Each row is a point on a landscape with many valleys, with its height.
From any point a ball rolls to the lowest of the 5 points nearest to it. It stops when none of these is lower. Distance is the straight distance between rows; heights are no part of it.
rogi (h 3.46): [  0  71 -12 -32  22   9  19  32]
reviz (h 4.52): [ -7 -50  21  31  25 -11  -5 -33]
Vulot (h 2.85): [ 16 -12 -31  26 -31   4   5  19]
felat (h 4.01): [-18 -35  41   3  31  -7 -13 -49]
sut (h 3.99): [ -5  48   9 -24  18  11  24  11]
Nibem (h 3.33): [-13  33  38 -41  21  12   6 -19]
Fafe (h 2.88): [-19  63  47 -75  29  17 -12  -7]
dozi (h 2.56): [-14  47  48 -60  22  19 -11 -20]
gevi (h 2.58): [ 19   6 -47  13 -41  -2  12  39]
bezi (h 4.78): [ -5 -16  23  13  16   9   9 -22]
pifuf (h 3.13): [ 19 -39 -33  37 -37  -5  -4   6]
Zigel (h 1.77): [  3  24 -13   7  -1  13  21  20]
bazev (h 3.23): [-37  49  73 -94  13  34 -43 -13]
pip (h 3.63): [ 13 -57 -30  48 -29  -9 -11  -1]
Lero (h 3.70): [ -9 -70  15  47  19 -19 -15 -31]
zedi (h 4.20): [-19 -47  45  13  31 -17 -14 -43]
kirud (h 3.38): [  1  55 -15 -15   8  14  21  30]
dosi (h 2.18): [-16   4  50 -30  24  13  -5 -37]
Retub (h 1.44): [ 33  -9 -60   8 -61 -12   3  39]
vorap (h 2.82): [ -3 -79  -7  73  -8 -26 -16 -14]
Lave (h 0.91): [ 16 -71 -32  50 -36 -21 -16  -3]
zon (h 3.73): [ -8  71   3 -41  24  12  19  24]
Nat (h 2.92): [ 24 -52 -44  38 -56 -16  -9   8]
seber (h 3.55): [ 12  86 -52 -41  17   3  12  65]
Rorit (h 3.22): [  6  82 -26 -32  21   6  20  47]
Maz (h 3.31): [-12 -88   8  66   8 -36 -17 -26]
pesel (h 2.35): [ 12 -79 -22  67 -20 -24 -18 -10]
Suvob (h 3.80): [ 27 -76 -48  49 -61 -34 -21  -4]
zomun (h 4.39): [ 41 -49 -65  22 -79 -29  -3   7]
buk (h 4.53): [  6 -33 -16  45  -7  -2  -2  -2]
lomez (h 4.13): [-29  -4  64 -40  27   8 -27 -49]
ven (h 2.71): [ 31 -32 -44  31 -52  -9  -3  14]
lebe (h 3.47): [-14 -89  24  61  20 -35 -17 -28]
toso (h 5.03): [ -2 -60  -5  50   2 -10 -13 -12]
Sar (h 7.39): [ 2  5 -3 13  4  5 15  4]
Duna (h 4.29): [ -1  45  -1 -15  16   9  19  14]
vef (h 4.28): [-17 -66  36  25  31 -25 -13 -44]
Mel (h 3.65): [-25 -84  41  51  28 -38 -18 -36]
zedoz (h 4.63): [  5 -21  -2  28   4   5   6  -6]
vofoz (h 2.78): [ 21   0 -40  18 -26   5  11  24]
Sol (h 3.74): [ -8  60   5 -29  21  10  20  21]
ramiv (h 3.09): [  9   0 -22  23 -16   3  12  17]
Kikob (h 1.29): [-30  52  63 -80  14  26 -20 -18]
fulag (h 6.21): [  3 -10  -1  19   1   8   8  -3]
pog (h 2.11): [ 17  36 -38  -4  -8   5  18  46]
Leg (h 8.12): [ 0 11  6  3 11  9 16 -7]
Bom (h 4.45): [-12 -31  20  22  23  -2  -2 -30]
pigof (h 2.21): [-35  43  68 -82  14  33 -37 -22]
pebu (h 4.12): [ -7  39  22 -29  19  16  15  -8]
Mibep (h 0.54): [  7  29 -20   4  -1   7  18  25]
det (h 0.46): [-24  14  61 -51  22  20 -19 -39]
liri (h 4.15): [  3 -35  -5  35   0   2   2  -7]
dena (h 1.47): [-30  22  69 -65  19  22 -30 -35]
Mit (h 3.14): [ -9  -3  26  -8  24   7   4 -29]
kamu (h 2.55): [-12   4  42 -18  24  10  -1 -31]
nul (h 0.75): [-29  33  70 -72  18  22 -29 -34]
nesi (h 3.42): [-16  56  40 -62  27  12   7  -8]
tav (h 2.67): [ 13  50 -50 -12 -15   3  14  54]
Bidu (h 3.39): [ 11 -23 -22  35 -18   4   7   7]
Digaz (h 4.18): [-26 -26  54 -17  32  -3 -18 -51]
tise (h 3.92): [-14 -28  43   4  26  -3  -7 -39]
peku (h 4.64): [ -9  83  23 -62  27  11  18  10]
nokat (h 3.00): [ 11  76 -43 -23   9   2  18  54]
ranon (h 4.47): [ -4 -51   7  41  14 -11  -7 -25]
gez (h 4.21): [-11  57  20 -41  19  14  15  -1]
pulut (h 2.74): [  8  56 -31 -17   4   5  15  47]
Sifof (h 4.54): [-1 20 -4  0  4 12 18  9]
Babab (h 2.76): [ 12  17 -35  11 -29   6  11  37]
did (h 3.29): [  8  93 -32 -37  23   9  19  53]
Busut (h 3.49): [  1  85 -13 -40  27   6  19  36]
Zamut (h 3.26): [ 21  26 -48  -1 -32  -1  15  52]
lozus (h 2.48): [ 25 -17 -48  22 -48  -5   2  23]
bagob (h 5.47): [ 39 -72 -58  37 -73 -34  -7  -2]
zos (h 5.29): [  1 -49  -7  43  -4  -4  -3 -15]
savu (h 3.06): [ 39 -31 -65  15 -75 -21   3  19]
tugal (h 2.70): [ 18 -53 -37  44 -43 -17 -12   1]

Two balls start at each pair of points below. Name the first point that both come to, or write -.
zos and ven => lozus
buk and vofoz => lozus
Digaz and tise => dosi

Call two points neighbours if one is among the 5 nearest of the other. Go from one point of each pair to the other, from neighbour to neighbour, staying as low as possible. Name the highest point that can't be avoided.
Retub and det => pebu
Mibep and Retub => Babab
Lave and Retub => ven
